Each row is a point on a tangle of strands that fork, close into loops and nearly touch. The rows are in no order.
In the rows, zero is written as 128.
Points whose rows are less than 118 apart are linked; no others are.
sor: [118 107  60 103  97 114 182 107 122 103 185 135 164 104  92 143 137 109
 106 151 146 124 137  89  87 115 135  88  71 130]
golo: [ 75 139  94  97  59 116 158 104 143 104 155 113 174 146 106 133 103  86
 102 120  88 111  54 101 125 150 108  98 120 118]
Ruze: [114 111 148 139 108 114  55  53  71 122 141 141  85 106 101 110  98  78
 129 114  89 135 104 117 170 159 103 150 191 159]
nofa: [147 127 100 111 165  87 139 172 127  91 167 138 152 123 113 116 139 103
 117 153 173  97 166 151 137  75 147 128  56 125]
Fute: [127 145 133 141 131 151 111 116 117 123  87 136 129 126  98  92 114 127
 109 130 108 131 108 131 158 140 102 155 146 125]
zeg: [108 156 107 112  52 154 126 137 159  98 136 121 138 205 124 149 110 147
 118 155 144  89 114 156  89  51 149 131  13 102]
soz: [154 162 170 167 192 136 102 156 124 169  50 149  93 128 165 142 130 136
 123  75 132 163 165 185 146 111 165 133 156 113]
nafuz: [148 154 113 150 147 136 140 158 136 132  94 119 129 109 131 147 146 130
 162 102 142 148 149 125 131 125 111 112 168 111]
kal: [168  70 116 107 144 134 170 115 107 108 160 175 120 131 117  92 155 176
  94 159 167 124 165 120 124 151 131 152 124 188]
fuser: [196 115 148 148 204 131 137 117 139 148 101  88  91 108 174 134 171 144
 155  98 156 157 198 159 141 166 148 116 179 131]
Bodu: [113 166 111 107  72 147 121 142 153 114 118 150 152 206 125 128  93 148
 109 142 132  67 104 149  98  44 125 113  47 150]
Lib: [138  74 124 122  85 111 105  69  95 125 158 123 124  96 143 152 130 121
 161 131 127 147 138 110 148 203 107 120 198 149]
depu: [165  81  74 110 108 123 169 115 120 114 193 139 140 102 109 133 157 146
 126 165 155 145 158  89 104 146 122 126  89 123]
suz: [101 137 123 101  88 106 161 150 137 145 133 131 181 150 101  98  97 116
  77 105 144  84 110 114 116  96  68 100 134 179]
kaba: [ 71 144  72  76  58 115 178  99 144 103 163 115 184 143 110 149 105  80
  79 128  96 108  59  98 105 132 123  75  85 134]
bolu: [146 142 163 164 174 145  85 101  97 164  69 131  87 118 133 169 150 111
 166  84 134 144 189 148 139 130 133 102 191 151]
Fub: [174 130 169 148 226 143 113 100 139 162  90  86  74  93 161 121 143 124
 133 104 114 162 186 157 146 158 156 128 175 111]
nive: [ 84 123 140 153 133  85  93 107 106 118 145 109 115  90 130 158 113 106
 193 110 119 116  93 117 148 163 128 131 189 129]
Rasif: [134 149 123 123 142 115 126 174 159  92 168 120 120 142 132 149 157 105
 147 148 129 123 139 137  96  35 147 132  28  59]
zot: [124 115 131 127 150 106 156 148 100 128 120 155 137 128 115  73 113 139
  69 119 156  94 136 136 146 134 129 134 158 187]
Zede: [168  70 143 135 165 135  79  72  78 149 129 129  95  81 145 111 120 130
 126 157 110 167 141 133 174 206 143 152 181 149]
beb: [141  73 110 119 123 147 156  93 102 117 147 173 117 115 105  94 124 156
  99 145 130 115 129  78 117 134 103 142 151 173]
Zisib: [171 133 130 149 190 117 152 166 150 159 110 109 105 111 169 145 165 157
 177 103 167 168 180 141 121 120 137 119 159 121]
biv: [177  95  92 127 177  95 153 162 126  93 175 149 113 142 126  96 188 140
 109 152 179 133 197 146 154 127 151 134 101 148]
kigug: [112 117 157 153 141  97  51  70  79 123 142 114  92  88 109 149 122  85
 169 116 115 130 128 137 164 175 131 146 192 152]
bove: [ 85 144 139 102  83  99 137 127 141 135 130 122 160 153 107 109  85 111
  90 104 125  71  79 116 125 112  69 107 156 178]
rut: [ 98 132 163 147 106 115  77  81  89 130 110 143 112 132  92  92  88  92
 100  89 105 109 100 140 164 130  94 151 186 180]
Kire: [114 173 166 162 103 136  77 137 119 150  50 126 132 137 139 149 117 135
 138  78 130 138 129 168 150 121 113 132 163 120]
sobo: [142 120 133 131 169 153 149 118 163 139 139  98 106  98 136 143 145 127
 166 149 106 155 128  89 105 151 134 135 147  73]
mog: [ 95 155 108 128 137 142 147 154 145 102 132 125 140 133 125 149 121 125
 156 148 109 105  94  97 102  96 145 120  86  91]
pazu: [136  87 130 128 163 117 172 134  90 113 128 168 121 132 126  74 134 168
  71 129 160  95 170 139 147 147 146 143 166 205]
ber: [178  76 123 100 153 119 155 129 111 100 181 177 108 144 122  86 187 179
  92 178 173 133 186 144 139 160 155 152 109 171]
zigod: [143  99 163 154 186 124 111 108  97 144 111 148 102 113 139 145 139 168
 148 132 168 117 164 153 150 185 163 138 195 165]
rak: [148 150 129 150 155 149 137 140 123 117  86 153 109 142 100  94 129 142
 108 116 127 137 129 137 146 113 119 162 127 136]
fovi: [131 124 172 147 168 134  91  74 131 158 129  74  87  98 148 174 148  93
 203 113 104 145 154 119 125 164 136 115 194 107]
zup: [125 128  94  95  60 155 152  94 136 130 151 132 153 153  77  97  90 105
  43 148  91 111  89  85 104 108  98 115  57 130]
kom: [163 160 158 149 162 152 115 189 180 141  99 122  87 168 150 100 169 147
 130 105 125 166 164 167 128  83 133 163  93  78]
zoto: [129 173 139 149 124 150 132 152 151 139  89  98 117 123 141 161 144 133
 173  99 115 167 143 124 118 116 118 112 164  91]
seza: [127 152 132 114 151 122 132 164 125 117 115 150 149 156 104  74  97 129
  71 142 141  67 120 146 136  74 142 139  81 170]
biti: [ 98 168 183 139 107 168 124 189 191 162 106 105 116 145 189 169 130 147
 172 106  92 171 110 151  72  99 157 128 124  67]
nosul: [ 88 143  63  79  75 116 191 102 135  97 174 116 187 131  96 164 118  96
  93 135 122 102  95  99  80  95 136  68  64 128]
rato: [122 100  96 125 102 148 148  95 107 117 145 164 134 125 100 102 104 121
  99 135 105 111  90  65 116 131  95 119 145 152]
Kidi: [113 106 100 125 113  95 155 139 121 128 143 129 159  99 129 139 129 152
 159 132 172 112 141 115 120 153 104 111 169 160]
Zimik: [103 163 105 107 123 131 138 164 151  92 151 115 155 136 129 162 120 119
 146 156 122 106 106 127  86  53 160 111  33  80]
tilut: [163 128 110 145 182 137 153 161 156 118 157 124  96 132 123 118 168 130
 147 143 129 141 158 108 121  91 132 144  84  89]
labar: [102 132 110 134 137 150 145 120 136 115 142 128 133 112 128 149 129 118
 160 150  98 126  87  84 118 147 137 125 131  90]
mil: [125 152 101 111 146  92 152 193 125 125 127 120 187 104 119 116 118 123
 127 137 165 102 140 144 133  97 128 119  83 126]
muva: [172 116 118 150 192 147 148 138 132 119 124 137  94 128 114 102 152 142
 133 142 135 137 149 116 137 122 137 155 122 118]
gezu: [137 105  86 112  97 139 147  95 106 126 157 149 152 119  93 100 100 104
  69 162  98 123  87  73 112 127 107 120  89 130]
foti: [160  42 131 127 139 136  96  87  82 154 144 148 104  98 141 105 106 148
 121 179 111 165 120 108 162 206 127 153 165 153]
fomap: [ 94 147 129 120  60 126 113 102 141 126 124 117 148 155  99 105  85 100
  97 114  95 103  63 116 136 137  85 132 134 139]
noru: [ 96 174 164 134 110 168 133 157 177 148  95  95 110 144 170 187 139 128
 177  99  99 176 117 128  88 107 145 116 151  66]
panag: [ 68 167 109  97  44 143 148 134 161 112 114 111 171 188 123 155 110 133
 114 135 123  92  76 129 108 119 122 113  73 112]
Guba: [167 109  81 108 126 136 143 112 112 110 169 145 141 113  92  89 116 101
  75 172 118 132 124  95 120 110 121 143  43 113]
dep: [174  92 102 101 148 118 141 119  99 108 168 157 132 130  88  64 117 107
  45 174 123 117 135 116 135 106 138 152  54 144]
som: [ 92 164 135 128  60 155 113 189 163 152 107 115 149 161 172 154 112 173
 152 119 131 125 100 154 106  92 147 129  71  84]
tum: [111 150 131 131  97 143 110 108 133 127 102 120 144 139  98 103  96 122
  99 143  98 112  79 115 140 142  97 151 113 112]
zamip: [121 162 119 121 114 132 131 164 136 124 106 160 150 174 111  96 105 138
 100 137 142  78 109 137 110  58 122 135  68 152]
tevor: [ 61 150 125 138  97  90 120 132 132 103 139 103 145 117 138 167 118  89
 192  97 105 131  71 119 142 143 139 111 179 114]
gurul: [142 147 195 160 221 147  99 124 147 180  81  94  74 108 163 125 132 119
 135  95 117 165 174 175 134 127 149 133 166  99]
kozoz: [149  88 151 132 144 116 117  89  90 121 123 155 121 107 135 124 142 159
 112 125 162 122 167 154 149 201 132 135 199 190]
keb: [131 120 158 135 157 150 138  94 158 149 132  68  99 102 154 163 150  96
 185 121  85 175 142  99 107 157 130 119 183  79]
dokig: [178  99 155 139 198 151  86  68 106 153 117 102  82  86 144 125 142 116
 142 130 111 160 167 138 164 190 135 132 180 135]
moro: [112 164 157 142  87 158 121 206 176 164 108 114 130 146 178 145 136 170
 158 113 117 148 120 154  93  86 155 147  82  68]
popu: [141 145 117 124 158 102 114 178 138  93 156 129 136 139 120 124 155  94
 124 147 149 112 153 160 134  47 143 137  29  88]
Mapat: [178 104  73 126 142 116 165 133 140 106 187 130 118 119 110 141 183 124
 134 147 147 165 169  98 111 117 118 127  65  95]
Tonad: [128 169 194 164 130 143  61 146 119 177  43 137 109 135 155 151 119 144
 128  74 135 149 147 186 151 116 140 141 149 114]
sir: [144 116 113 109 144 119 157 138 114 111 137 154 153 134  95  64 111 112
  50 145 138  93 137 119 141 111 112 137 104 168]
Kuvap: [ 65 165 117 115  41 147 130 162 163 131 103  97 171 178 148 158 104 158
 144 133 126 102  83 142 113 111 147 120  73  98]
tivu: [ 68 171 138 127  48  99 103 163 150 150  99 126 165 163 141 154  85 132
 154  94 128 102  51 150 134 109 116 105 137 143]
supel: [122  83 113 125  99 100 131 100 111 122 150 123 142  95 124 148 135 148
 162 131 158 130 136 109 133 186  99 115 196 160]
Mukan: [ 83 138 117 125 115 141 142 113 138  98 135 117 125 126 133 170 133  93
 173 121  85 139  67  93 129 152 135 115 156  84]
gez: [160 159 138 140 152 144 138 170 187 129 140 109  91 158 133 114 174 129
 138 134 112 170 159 130 102  80 116 150  79  55]
taz: [ 50 167 143 129  75 100 104 154 139 126 122 110 156 140 160 172 106 119
 186  88  96 127  48 148 136 118 142 111 151 106]
gavi: [168  42 141  98  97 117  90  79  90 147 149 157 133 107 170 119 125 168
 106 170 137 174 144 136 143 225 116 135 165 168]
Zomog: [120 155 158 159 126 112  72 110  97 143  69 112 120 111 126 168 132 104
 159  70 115 147 157 153 154 144 105 114 179 131]
dabi: [111 135  97 130 132  87 154 181 125 130 130 126 181 103 127 128 121 135
 145 130 165 103 132 132 139 128 118 113 126 150]
Rer: [150 110 171 152 208 139 125 114 119 162 115 140  81 119 145 144 141 167
 186 138 170 125 154 138 128 147 165 147 182 150]
vor: [160  58 167 103 118 123 112  84  83 139 136 171 122 112 154  94 139 178
  73 143 147 143 156 152 152 220 134 143 190 190]

How many points has the smallest loop of links through each point below? Write 0 if it is on no loop.
tilut: 12
taz: 0
rato: 9
Bodu: 0

A tip is a point with one link. Name the tips that can be reached along the links from each point below, in the order of the rows.
supel: Lib, rut, fovi, tivu
depu: suz, kom
soz: bolu, panag, Rer
dep: zeg, biv, zup

A fork is a point with three links, a tip a point with one. Leave the first point through the second and follow the links. Name the first fork or tip that comes.
Lib / supel: labar
zeg / Bodu: sir
fuser / Zisib: panag
Zede / foti: Rer
vor / gavi: Fub
nofa / mil: Lib
fomap / golo: tilut
Mapat / depu: fomap
Fub / gurul: bolu
rut / Ruze: tevor

Name the points in between on the shortest way along the links from the first point to the second, in order.
ber / gezu: kal beb rato
muva / golo: rak Fute tum fomap
som / gavi: moro biti noru zoto nafuz Zisib fuser Fub dokig Zede foti
dabi / fovi: mil nofa popu Rasif Zimik mog labar sobo keb
suz / nosul: bove fomap golo kaba
